Points on a hilly landscape, in no order, each with its height.
A climber steps from a point to whichever of its 2 nearest points has the largest rise for the distance, and stops where none of them is higher. Distance is the straight distance between rows; heights are no part of it.
K_271 (h 338): -1 -33 -36 -21 -12 -46 14 20 -15 10 0 1 6 8 26 2 36 -26 -3 -12 -27 46 -20 -22
K_865 (h 482): -45 -11 -13 -39 12 -6 13 -4 -29 -15 21 -8 14 15 -15 -5 -50 -24 2 32 6 31 -5 12
K_816 (h 511): -52 -23 3 -23 0 15 -23 23 -63 -4 22 -21 0 -3 -21 -5 -33 11 18 3 23 16 48 -26
K_139 (h 70): 16 9 -61 41 -29 -3 -14 -14 -17 5 -7 -3 -2 -27 12 -26 12 67 38 -14 32 -31 -15 -34
K_219 (h 197): 3 -9 -42 24 -20 -26 34 3 -6 17 -44 -10 -28 -38 -19 -18 36 39 25 -13 10 -16 13 3
K_191 (h 651): -5 15 -30 1 42 33 20 -15 19 17 -31 4 -14 -8 -24 -14 10 -10 6 10 14 29 24 -25
K_451 (h 487): 33 -42 7 -11 -16 4 10 33 -8 -9 16 41 16 38 -23 -20 -9 -13 -3 -15 -19 38 -11 -12
K_650 (h 558): -27 9 24 6 -8 23 14 -5 10 0 1 24 -6 -9 -62 5 -41 35 3 19 31 -15 26 5
K_574 (h 654): -11 30 48 -30 28 -15 -14 -20 12 7 14 -2 12 4 -11 31 26 -29 -17 0 -36 9 36 32
K_624 (h 597): 11 -17 30 -15 -4 -2 -17 15 -12 0 12 13 21 12 -11 9 27 -55 -12 -14 -52 12 10 29
K_218 (h 299): -42 57 18 -4 34 24 -10 -23 26 31 13 5 9 -4 25 10 4 13 -4 6 26 -14 36 -3
K_198 (h 583): 10 -5 -13 28 -8 -9 -13 -33 6 49 -21 -6 -6 13 8 -15 14 19 21 15 -44 7 -7 37
K_958 (h 121): 32 -38 -7 26 -21 -26 26 -20 16 34 -22 30 -23 26 19 -15 21 38 -12 17 -16 31 -21 -21
K_542 (h 117): 48 -41 17 13 -17 -17 22 16 10 18 8 36 -8 44 22 -10 18 45 -23 5 -24 37 -32 -32
K_100 (h 259): 32 -10 -16 -8 2 10 21 -18 36 -7 -25 1 15 5 -46 -3 -32 -31 -22 36 -12 15 -13 24
K_933 (h 77): -7 4 -61 23 -22 3 21 -3 3 -20 -3 4 -6 -36 2 -12 5 50 30 -17 57 -22 -19 -38
K_613 (h 706): 4 -20 55 -12 8 -1 28 21 8 -33 26 22 5 27 3 38 -20 -43 -53 3 -1 -1 -6 6
K_174 (h 576): 21 -21 26 -13 -23 -6 18 23 -3 -52 21 15 2 -6 -30 3 -30 -15 16 -1 17 4 -45 5
K_861 (h 146): 12 24 -8 4 -5 14 -50 -48 26 22 -18 -23 27 -7 26 -11 -27 -9 -14 23 -22 -57 -24 30
K_204 (h 427): -22 -13 -39 6 10 48 7 0 -1 -2 -54 -41 -10 -16 2 -2 -14 -2 3 17 42 -55 45 25
K_929 (h 184): 1 -30 4 42 1 66 -18 -14 8 -2 -5 12 12 10 43 -23 -18 -18 16 43 48 -18 12 -7
K_498 (h 633): 25 25 17 11 16 5 32 -28 30 8 -40 -13 -24 -11 -40 3 38 7 7 4 -20 -10 14 23
K_104 (h 757): 5 21 -39 19 -17 -20 7 27 -26 -18 -2 -15 -7 -48 27 -4 24 3 42 -42 17 -3 -1 1
K_971 (h 497): -23 -27 9 -13 -9 4 10 -8 -30 -25 27 20 9 34 -24 -26 -59 -7 6 70 16 35 7 21
K_492 (h 568): 38 -17 41 27 5 -8 15 7 30 -9 23 2 -10 19 6 16 -22 -8 -3 18 -9 46 -20 16
K_217 (h 155): -3 1 -16 17 -4 15 -26 -48 21 40 -2 4 15 1 31 -18 -3 -15 7 31 8 -29 -7 48
K_194 (h 478): 4 11 -10 8 27 17 -21 -20 3 0 9 -4 22 1 23 3 -29 -19 9 21 -1 7 -11 0
K_896 (h 249): 7 -29 -31 -37 -13 24 -9 -5 -7 -18 -11 -7 36 10 -16 -28 -29 -38 -23 19 -8 -6 -26 -1
K_290 (h 194): -15 -5 -49 9 7 -16 28 -13 -4 43 -55 -11 -20 -22 -9 -21 35 7 22 -12 5 19 19 -5
K_208 (h 264): 46 -6 16 9 2 26 4 -26 23 -18 -30 6 16 9 -35 2 -33 -9 -34 22 -28 -10 -22 3
K_234 (h 515): 17 -18 24 38 -3 22 3 45 -17 -28 7 23 -25 -44 -1 -9 15 -10 28 -33 11 -11 61 -46
K_340 (h 450): -1 -5 -19 0 9 19 5 -25 7 17 -46 -18 -11 -18 -29 -14 -16 -12 -1 23 5 -24 -3 26
K_434 (h 104): 7 -9 -12 -11 -3 -54 19 14 -1 15 5 2 -13 30 39 7 -6 39 -32 -13 -5 6 -45 -26
K_852 (h 512): 6 36 12 -7 35 5 -6 -38 14 6 22 -11 26 2 35 31 -32 -5 -19 28 8 13 -13 -26
K_931 (h 670): 32 19 28 -4 0 -26 1 -9 30 -33 14 -6 0 -6 19 14 40 -7 -22 -14 -29 11 -32 -1
K_658 (h 531): -37 -16 7 -24 0 0 -36 34 -47 -6 29 11 4 10 -37 9 -25 2 3 -20 -8 20 25 -13
K_388 (h 360): 4 -43 -53 -3 -9 -4 -16 1 -7 18 3 7 13 0 31 -28 21 -29 18 13 -11 47 -12 -28
K_397 (h 735): -2 -12 6 7 -9 12 8 -23 19 21 -19 34 -4 10 -18 -1 29 11 -15 10 2 6 10 -13
K_519 (h 525): 19 1 -3 -23 -38 -13 -9 35 0 42 10 54 14 32 -51 -17 20 52 -16 -27 -31 27 0 -4
K_777 (h 781): 11 -28 27 -21 -23 -20 25 29 0 -11 50 32 8 33 25 11 -22 1 -22 5 13 36 -38 3
K_796 (h 456): -38 6 -5 -2 -24 -5 37 20 -6 -14 28 19 -19 -30 -14 4 7 -2 28 0 58 25 -4 -1
K_420 (h 446): -36 -65 14 -9 -12 22 -36 6 -45 9 -4 3 -9 48 13 -1 -33 25 -35 23 -2 -38 15 -35
K_656 (h 538): 13 -3 18 40 4 22 -16 35 -15 -14 3 3 -16 -34 45 0 5 -17 40 -34 9 -21 35 -3
K_184 (h 680): -9 21 54 -27 10 -3 1 -9 12 -17 10 3 3 -12 9 26 56 -33 -10 -17 -27 -29 7 7
K_733 (h 474): 15 -31 -27 11 11 6 33 -2 -5 -9 -43 -14 -16 -23 -3 -10 10 -41 16 3 15 -11 35 -1
K_822 (h 445): -21 2 8 14 -1 -7 23 23 -21 -17 9 4 -24 -27 -15 15 -13 9 36 -10 23 13 20 -10
K_400 (h 513): 29 -17 0 -23 -44 -12 -17 33 -4 30 34 50 24 38 -8 -29 30 10 -24 -34 -45 46 -11 6
K_279 (h 316): -40 26 41 18 34 18 -21 -8 -5 5 15 13 1 -4 34 22 3 1 -7 -1 29 -22 27 -29
K_9 (h 702): -5 -36 -41 -39 3 15 -27 29 -50 -25 10 -47 21 -5 -3 -10 -14 -53 9 -5 -8 5 8 -23
K_885 (h 556): -10 -6 29 -26 -23 -5 9 42 -32 -44 42 18 15 -4 -35 10 -43 -2 7 -19 1 13 -27 6
K_311 (h 461): -10 -49 -53 -1 -3 -3 15 -11 -20 12 -49 -22 -20 -10 -17 -16 4 -18 14 19 14 -21 25 12
K_497 (h 281): -22 34 38 1 -18 -18 5 -28 40 30 24 27 -2 -6 3 15 18 20 -15 9 11 -16 -1 48
K_623 (h 128): 25 -14 0 24 -8 -12 -32 -25 18 42 -3 34 2 49 40 -15 -7 24 -28 14 -46 -12 -21 8
K_14 (h 565): 20 27 62 6 -6 -11 -11 -8 44 -11 44 1 -11 -14 -5 32 -24 26 -14 12 26 25 -19 6
K_182 (h 681): 11 35 42 1 34 34 -9 -26 16 7 -1 -3 14 -14 -28 22 10 -21 -14 7 -18 -19 35 30
K_981 (h 635): 16 4 11 -30 -33 -30 -14 9 -8 14 18 17 23 40 33 0 -22 -4 -43 -42 -22 -50 -34 23
K_812 (h 608): -3 0 -41 -13 31 16 -36 37 -36 -19 9 -51 20 -22 32 -2 -19 -52 29 -21 11 8 17 -25
K_603 (h 604): 10 -41 24 28 -14 -21 -3 4 -9 6 -18 2 4 37 28 -1 -26 -20 -7 15 -42 -34 -11 57
K_509 (h 582): 16 26 47 7 -17 -13 -2 9 20 -8 26 2 -21 -5 -15 27 6 46 -17 -5 -2 25 -17 -16
K_543 (h 466): -14 18 23 -17 38 4 -14 -12 0 -26 48 -3 39 9 17 36 -60 -15 -28 35 9 7 4 -31
K_716 (h 683): 2 36 44 -32 7 -45 34 -13 34 -7 5 -17 -40 -3 -22 33 62 10 -25 -22 -1 13 13 18
K_171 (h 682): 11 -41 25 -7 2 -1 34 22 -8 -39 -12 24 10 18 -12 13 -24 -62 -29 -3 -4 -7 -15 11
K_688 (h 207): 18 -6 -49 -8 -7 -27 13 6 -12 -13 -51 -14 -13 -1 -39 -6 3 33 -20 -19 -19 -19 -25 -32
K_231 (h 355): -9 4 -7 20 11 -15 -5 -7 -12 4 -17 -23 -13 -18 49 1 56 -3 24 -26 -8 -26 16 -11
K_942 (h 216): 28 -25 -53 -7 -4 -22 15 16 -15 -20 -29 -5 -3 24 -10 -26 -7 23 -8 -18 -10 7 -38 -72
K_482 (h 171): -23 35 -17 -11 -18 -24 20 -21 18 22 -8 7 -7 -22 -7 5 69 -6 3 -25 13 -14 5 47
K_969 (h 554): 24 27 -36 10 28 19 -11 32 -13 -28 2 -31 11 -29 29 -2 -9 -19 34 -24 7 13 12 -27
K_988 (h 622): 3 26 -1 1 25 -39 37 -34 39 5 -11 -38 -28 -2 21 20 41 27 8 -7 -2 -23 -11 10
K_414 (h 132): 23 0 35 27 -17 -4 -19 -35 34 18 -4 24 6 16 22 -9 5 27 -16 8 -28 -21 -39 -2
K_972 (h 177): -28 18 -48 -8 -16 -47 27 -14 17 26 3 3 -7 -29 18 -5 37 -2 14 1 29 10 -21 29
K_677 (h 375): -23 -17 -8 9 14 -19 13 -13 -26 -13 -22 -8 -24 -19 27 21 38 -26 -6 -7 7 -29 25 -38
K_794 (h 536): -5 -9 -30 -38 -20 19 -12 9 9 17 17 13 34 -13 -29 -18 23 -53 6 13 4 32 1 30
K_814 (h 581): 18 -12 52 18 15 -18 9 9 15 10 21 19 -16 48 12 19 -24 -1 -29 10 -40 20 4 16
K_394 (h 203): 19 -29 14 43 -17 34 -24 -26 7 10 3 22 10 -10 34 -23 -4 0 17 20 22 -44 -11 -35
K_834 (h 508): -25 14 -7 -9 -2 19 4 10 -9 10 40 17 6 -14 -49 -22 -36 29 35 12 41 39 6 7
K_409 (h 276): 10 29 58 -21 -27 -16 -5 -23 40 12 26 29 9 29 -1 27 -4 10 -29 6 -21 -20 9 40
K_335 (h 460): -6 29 1 -49 -8 -47 4 34 -8 -14 34 -8 -6 13 -15 25 -23 -2 -27 -33 -16 53 -11 0
K_408 (h 315): 6 32 -43 -6 25 -39 18 -10 -2 -18 -3 -33 -13 -23 19 0 54 2 9 -32 -7 15 -19 -18
K_179 (h 625): 47 25 7 33 6 85 -9 23 25 -11 -30 7 -1 -21 -24 -37 21 -5 28 -18 10 5 24 -11
K_767 (h 428): -17 -31 13 2 2 -12 -19 9 -44 16 1 10 7 65 20 -5 -28 13 -50 -15 -9 -62 7 -20
K_962 (h 448): -30 32 -12 4 13 -10 -30 -28 -10 13 8 -17 12 -9 11 5 -34 23 3 8 9 -22 -20 -15
K_668 (h 96): 9 -2 -42 -5 -10 -51 16 -3 6 -8 1 -1 -14 3 11 3 11 37 -17 -2 14 11 -48 -30
K_495 (h 449): -8 30 -13 -42 26 -21 3 27 -15 -2 22 -19 7 -17 -30 17 -5 -30 0 -17 -22 59 1 -4
K_818 (h 88): -1 16 -20 2 -7 -37 33 1 7 -19 -19 -6 -36 -7 -31 16 0 60 -10 1 32 13 -15 -40
K_936 (h 403): -22 22 -15 6 56 38 -2 -4 -14 -8 -13 -31 15 -8 -11 5 -46 11 1 19 21 10 31 -26
K_722 (h 795): -20 -50 -1 -49 -8 33 -27 27 -40 -29 9 -15 12 10 -33 2 -5 -38 -18 -3 -13 -6 29 -23
K_433 (h 65): -14 17 -43 25 -7 19 -21 -14 -11 19 -31 -14 -4 -10 16 -39 -11 51 29 -6 23 -31 0 -19
K_181 (h 628): -29 -47 -26 -40 -4 7 -45 24 -52 5 3 -28 9 51 2 -6 -32 -10 -34 6 -26 -34 15 5
K_64 (h 522): 8 52 13 -24 23 -16 37 -27 36 -3 -4 -28 -5 -21 -21 32 6 -19 -19 1 -1 6 10 22
K_592 (h 541): 15 -5 17 31 -2 4 4 14 7 -26 44 10 10 10 -10 12 -38 5 21 34 6 43 -19 6
K_494 (h 218): 14 -18 -26 47 -14 -1 -5 -40 6 14 -30 16 1 -4 33 -21 15 33 11 22 13 -30 -24 -30
K_419 (h 269): 47 21 62 13 14 29 -10 0 24 -22 -13 4 10 6 -41 16 -29 -2 -31 13 -38 -20 -12 24
K_2 (h 111): 37 -35 3 17 -18 -23 5 11 -4 27 28 24 0 57 45 -10 -20 34 -24 -9 -8 7 -43 -29
K_699 (h 650): -52 -64 -18 -49 -3 32 -24 16 -43 -3 8 -15 0 58 -15 -13 -21 -9 -32 44 -1 -9 34 0
K_845 (h 409): -35 34 -6 -1 -2 -3 -51 -29 -7 -15 24 -6 10 -14 20 5 -7 19 -17 -16 22 -50 -20 -51
K_485 (h 598): -9 22 30 -9 -17 -33 1 15 1 8 19 8 -22 -1 -16 22 33 41 -10 -35 -18 20 -7 3
K_450 (h 584): 25 56 14 -12 19 -40 -7 -46 56 5 9 -46 -26 7 22 14 26 37 -9 2 -4 -5 -19 -6
K_864 (h 510): 0 33 41 -15 23 -14 34 -40 21 -4 -8 -17 3 -11 2 53 -12 -16 -38 19 -3 -16 12 38
K_361 (h 634): 1 -14 -3 27 8 -1 -18 1 -18 15 -15 -25 6 -14 10 -2 -7 -26 31 -6 -20 -12 8 38
K_253 (h 533): 22 37 44 -3 23 -3 32 -7 40 -20 22 -29 -11 -19 -10 32 23 -21 -2 -9 1 42 0 24
K_121 (h 241): 38 -26 -27 -4 -14 14 -13 -13 18 -8 -18 3 20 2 -9 -30 -18 -18 1 16 -11 3 -38 -26
K_374 (h 54): 11 1 -33 28 38 13 -36 -42 -2 23 -51 -53 -3 -7 47 -14 2 0 5 6 -4 -42 1 -9
K_809 (h 516): -7 -6 20 13 -15 1 -6 13 -14 -19 55 19 9 20 -28 -12 -65 19 21 49 3 32 0 34
K_874 (h 713): -6 14 0 29 38 56 -24 -4 10 22 -27 -13 9 12 24 -13 -18 2 12 13 10 -15 47 30
K_955 (h 137): 36 0 21 19 -27 12 -21 -55 37 1 -16 7 19 -3 17 -3 -5 8 -10 25 -20 -39 -48 30
K_91 (h 594): -7 -14 -4 -42 -18 -5 -26 2 -16 -8 8 10 34 27 23 3 -9 -33 -37 -9 -13 -46 -22 9
K_746 (h 545): 13 29 51 13 19 -27 25 -6 37 -19 23 -22 -26 -23 19 27 12 11 -12 -4 40 44 -10 6
K_569 (h 440): 3 -8 -11 19 14 34 4 -19 -5 0 -52 -27 -7 -30 -17 -11 -14 8 4 0 6 -61 19 2
K_684 (h 601): -34 -28 -24 -40 -18 3 -54 2 -27 1 14 -21 28 27 6 3 -27 -24 -34 15 -15 -33 -12 28
K_32 (h 336): 6 33 -32 10 23 -13 19 -1 9 -19 -21 -29 -26 -7 44 3 56 4 34 -38 2 4 11 6
K_96 (h 495): 18 -31 -4 11 4 8 33 42 -8 -9 -21 -3 -25 -37 -5 -19 18 -31 33 -30 17 3 63 -27
K_180 (h 570): -5 41 -10 4 73 37 8 21 9 -2 -40 -28 -6 -7 23 12 4 -15 4 -13 11 16 57 -24
K_507 (h 50): -1 27 -3 13 47 7 -25 -30 -9 16 -24 -56 10 -1 42 7 17 -4 15 0 -30 -52 14 22
K_56 (h 607): 57 15 9 41 -4 -6 5 -2 27 -27 3 -34 -9 -22 26 8 -5 6 34 -9 -26 -9 -42 39
K_690 (h 234): 41 -48 -33 28 -39 3 -18 -16 -2 6 -41 0 6 -3 1 -37 -27 14 19 17 -15 -17 -35 -22
K_452 (h 612): 11 38 -19 0 52 36 10 12 13 14 -24 -14 9 -21 -1 -1 6 -30 16 -5 2 30 38 5
K_994 (h 471): -37 11 -22 -51 -4 -48 -3 14 -30 -10 37 -9 12 18 -7 16 -52 -20 -7 -6 -11 30 -8 23
K_390 (h 166): -29 18 -17 -12 -48 2 11 -8 21 19 -6 29 4 -29 -29 -17 54 -5 3 -15 37 -24 5 40
K_309 (h 543): -22 13 4 -5 -23 16 -14 11 -8 23 -12 15 -9 -2 -63 -10 -20 51 9 -1 14 2 17 -13
K_410 (h 185): -12 -4 -63 -4 -10 -15 28 -21 14 17 -21 -4 -2 -15 20 -14 34 -16 21 9 32 14 -10 -7
K_820 (h 273): 38 34 64 -21 -17 -3 -2 -17 37 -9 4 5 7 16 -16 11 -5 1 -46 -4 -26 -32 -17 38
K_990 (h 603): 13 -41 21 -3 -25 11 34 20 -10 -27 16 44 2 -1 -51 -7 -16 0 3 14 14 31 -9 -10
K_609 (h 709): -4 -1 21 -26 -38 -18 10 10 -1 -9 48 32 18 52 6 -4 -54 12 -30 2 13 -6 -34 19
K_292 (h 226): 47 -48 -35 0 -35 2 10 -1 -13 -2 -29 25 11 27 -1 -44 -10 39 -3 8 -12 -9 -34 -57
K_421 (h 696): -7 19 -30 13 1 -32 1 27 -17 21 7 -18 -10 -34 49 -14 13 5 58 -33 -6 25 -7 28
K_556 (h 624): 5 12 15 8 -30 -26 -16 12 1 -7 33 14 -8 -22 -4 10 72 45 3 -43 -20 -9 -15 -9
K_54 (h 410): 31 -2 -12 5 14 4 -19 9 7 -6 22 -9 13 0 23 6 1 -13 21 -7 -19 50 -43 -35
K_317 (h 614): 32 35 34 28 27 14 7 -18 32 2 -6 -1 -13 -7 -26 -5 10 21 15 3 -25 12 -7 -11
K_689 (h 618): 14 -32 24 -7 21 2 3 9 -19 -5 -24 -8 4 6 -8 18 23 -63 -17 -3 -43 12 25 4
K_306 (h 404): -48 -50 5 -14 -3 -24 -7 25 -58 1 -23 2 -21 11 9 24 -1 -14 -4 -17 -4 -6 45 -35
K_82 (h 535): -1 4 -4 -8 -31 -8 -12 16 0 26 10 35 -1 11 -69 -13 -13 62 5 -1 -5 38 -2 0
K_538 (h 414): -37 -34 18 -5 10 -22 -12 27 -40 2 -11 10 -8 41 18 20 -2 -4 -33 -10 -27 -23 26 -9
K_851 (h 561): 25 12 32 33 21 30 3 23 6 -17 13 -17 -3 -18 19 6 24 -25 49 -25 -12 6 27 19
K_161 (h 617): 0 -52 -8 16 -11 -8 -27 -3 -34 13 -26 -8 -1 12 8 -8 -26 -23 7 16 -32 -25 -4 37
K_785 (h 721): 4 29 46 -24 4 -36 9 -13 28 -24 22 -15 -14 -9 19 35 74 -4 -22 -24 -19 -5 1 -10
K_120 (h 578): 11 16 -5 6 30 30 20 -11 15 5 -19 -12 16 -9 -16 4 7 -53 7 13 5 18 12 42
K_386 (h 227): 39 -4 -27 46 -27 -4 -9 -31 16 18 -25 2 -1 -18 2 -23 -5 48 12 9 -15 -10 -53 -12
K_578 (h 708): -42 -50 -4 -36 -1 49 -26 13 -34 5 25 -11 10 14 -11 -3 0 -32 -14 35 19 6 41 -17
K_58 (h 435): 5 1 -6 20 13 2 43 8 -6 -39 -15 -13 -19 -30 -10 7 -33 3 22 3 31 -9 -10 -28
K_918 (h 580): 54 26 24 45 -2 18 -5 18 3 -18 18 -24 4 -29 25 4 11 -15 55 -27 -22 -3 -15 29
K_700 (h 648): 11 -40 12 -22 16 26 27 9 -14 -31 -32 -2 6 -5 -33 19 12 -82 -23 7 2 -3 15 11
K_13 (h 391): -37 -37 4 -9 -4 -39 4 10 -45 -34 -9 4 -19 -9 33 30 24 -29 -10 -15 -12 -25 8 -34
K_738 (h 254): 12 -19 -15 -38 -10 -3 26 1 -2 -14 -17 4 18 14 -39 -10 -44 -20 -14 13 1 6 -32 19
K_960 (h 663): -2 14 -30 15 2 -7 -22 21 -27 25 6 -38 9 -29 6 -14 5 -7 54 -13 -16 29 7 63
K_835 (h 124): 10 -26 -25 20 -11 -18 -13 -38 14 57 -24 37 4 42 26 -23 15 33 -12 33 -26 15 -18 -13
K_682 (h 733): 5 -15 45 -8 -7 -20 29 22 7 -13 46 42 -1 25 20 32 10 -29 -39 -3 6 41 -16 -3
K_226 (h 423): -42 16 2 -23 48 14 -15 -16 -10 -7 16 -15 35 11 -14 20 -50 -1 -28 21 16 6 35 -33
K_516 (h 419): -1 20 4 22 47 34 25 11 -2 -26 -8 -26 -14 -16 5 5 -54 6 27 21 34 6 24 -37
K_901 (h 588): -27 29 5 9 60 46 16 0 25 7 -30 4 1 4 26 12 6 0 -10 0 33 -1 40 -14
K_111 (h 472): -59 16 -19 -45 -17 -9 28 10 3 6 36 24 3 -23 -17 -6 9 4 29 11 59 37 11 9
K_471 (h 60): -3 11 -52 40 30 20 -15 -16 1 16 -38 -38 -4 -6 48 -31 -24 17 17 8 31 -31 -12 -28
K_240 (h 727): -9 19 45 9 15 40 -21 -40 18 17 -15 13 12 14 -18 1 17 -13 -35 19 -16 -45 31 9
K_576 (h 658): 9 9 20 0 1 -30 28 -22 28 -5 -22 -5 -33 1 -20 13 66 25 -8 -16 -8 -9 6 13
K_293 (h 288): -20 70 40 -5 11 7 1 -15 45 13 25 14 1 -21 17 13 22 -1 -9 -9 22 -24 25 17
K_287 (h 669): 32 23 -2 47 10 57 -30 25 9 -3 -36 -9 -8 -18 15 -33 -7 13 33 -13 8 -14 37 -13
K_867 (h 202): 7 -23 -45 8 -24 -35 15 17 -23 -12 -40 -10 -23 -18 -32 -18 -10 44 29 -17 2 -24 5 -31
K_168 (h 627): -11 -40 7 -25 -40 23 11 14 -23 -22 15 34 16 13 -57 -15 -22 -32 11 24 6 18 3 35
K_718 (h 464): -52 -52 -20 -8 -21 6 -42 3 -46 17 18 -5 5 44 8 -26 -23 31 6 26 -9 -6 17 -11
K_153 (h 161): -23 12 -30 -20 -33 26 -7 6 -3 -7 -13 -2 3 -33 -56 -16 20 -1 9 -26 39 -34 6 27
K_887 (h 661): 20 37 15 2 -28 -14 13 11 16 -41 23 -2 -13 -31 -16 15 74 9 13 -49 -10 -8 -8 3
K_145 (h 385): 13 -19 -26 11 -11 -20 -35 -6 -6 19 22 9 27 4 39 -10 1 -10 15 12 -21 43 -41 -19
K_945 (h 542): -46 -6 26 -38 -18 -14 8 39 -30 -22 22 37 -7 11 -32 12 -23 15 -10 -22 9 4 0 -12
K_735 (h 488): -50 -45 -12 -20 -7 15 -28 8 -73 -4 28 -28 -8 10 19 -27 -29 26 24 27 17 3 25 -44
K_215 (h 636): 35 29 35 5 -9 -22 3 -12 38 -21 17 -28 -12 -32 10 16 34 0 10 -12 -14 -3 -43 36
K_713 (h 649): -13 18 -8 14 26 65 -11 -9 14 31 -46 -2 4 -1 16 -21 29 -7 2 6 27 -31 29 -5
K_263 (h 611): 16 44 -38 22 34 27 -22 38 1 -15 -37 -5 -12 -19 43 -24 7 9 43 -23 8 8 14 -20
K_712 (h 354): -31 32 6 14 21 19 -39 -23 -12 -2 22 12 16 -8 53 8 12 -3 -17 6 29 -42 -2 -56
K_29 (h 327): -6 -13 -9 -22 -8 -32 13 14 -13 -9 4 4 -7 2 11 24 11 -16 -9 -18 -20 9 -28 0
K_954 (h 667): 3 17 27 -19 -45 -45 1 20 -5 13 47 19 5 30 19 14 -42 27 -25 -30 -2 -28 -30 32
K_890 (h 593): -3 -8 25 8 9 -40 1 2 5 9 -15 10 -11 36 12 22 -27 -2 -18 7 -38 -14 -1 48
K_606 (h 782): 3 23 34 40 33 45 -19 0 11 15 -15 -1 -4 18 49 -8 23 6 41 12 -7 -21 50 51
K_396 (h 84): -24 21 -48 20 -22 -21 38 -4 0 0 -15 -2 -41 -32 -35 -2 6 72 18 -13 53 10 -18 -30
K_795 (h 168): -11 -17 -16 29 -4 41 -4 -22 19 28 1 17 22 -2 39 -15 -1 -28 6 50 30 6 6 31
K_428 (h 432): 20 26 -17 -22 5 -14 -27 22 11 -16 39 -6 20 -6 -8 8 -1 -29 -1 -11 -12 50 -30 -20
K_12 (h 778): -5 -9 26 -6 3 7 -11 -36 13 16 -35 16 4 25 -13 -13 31 4 -42 8 -34 -19 14 -9
K_757 (h 599): -19 -23 8 13 -29 21 20 5 -4 -7 25 28 7 -8 -13 -3 -18 -17 26 30 29 7 1 38
K_205 (h 693): -1 -21 1 13 19 0 28 4 6 17 -16 15 -23 -9 -20 4 25 3 -6 12 13 31 22 -41
K_597 (h 544): -9 -24 -14 -17 -6 24 12 -12 17 5 0 14 20 -17 -6 -2 13 -62 -6 19 9 17 -9 48
K_105 (h 491): -42 27 -16 -32 1 -6 0 9 -2 12 31 12 1 -17 -49 1 -20 3 12 4 26 45 19 -7
K_42 (h 575): -2 -11 -1 -17 -13 8 -27 13 -1 12 4 10 20 6 -34 -1 27 -26 -5 -18 -23 23 7 1
K_632 (h 529): -32 10 -27 -2 -18 15 -7 14 -17 16 2 3 0 -20 -31 -31 -4 46 37 -2 29 11 13 -9
K_692 (h 574): -21 3 22 6 -12 30 21 0 13 0 3 22 -11 -21 -37 1 -17 -12 7 19 51 -13 5 27
K_296 (h 532): -36 10 26 -24 5 -28 19 20 -25 12 11 23 -18 34 -34 17 -31 25 -44 -15 -7 -22 24 -2
K_686 (h 552): 19 48 2 -15 30 -7 -11 -44 41 11 8 -24 6 -6 14 14 9 0 -19 3 -28 7 -15 -18
K_133 (h 500): 11 -26 0 -30 -33 -9 1 38 -20 17 42 41 31 48 -19 -20 -4 -12 -20 -31 -16 27 -13 12
K_846 (h 698): 29 13 -6 30 -21 -20 15 23 5 -32 9 -11 -26 -39 11 6 49 9 27 -43 7 -2 -2 5
K_444 (h 600): 10 3 23 35 14 -12 8 -18 20 27 1 -5 -17 -7 -8 -5 1 25 13 12 -38 21 -1 17
K_806 (h 319): -6 11 -11 -6 5 -40 31 3 -7 -26 -20 -24 -28 -27 -10 19 18 5 6 -19 -3 -4 -19 5

Where does a climber stop that starts at each point below?
K_794 | K_777
K_374 | K_852
K_516 | K_309
K_861 | K_852
K_428 | K_104
K_569 | K_785
K_204 | K_785
K_896 | K_852
K_64 | K_104
K_972 | K_852
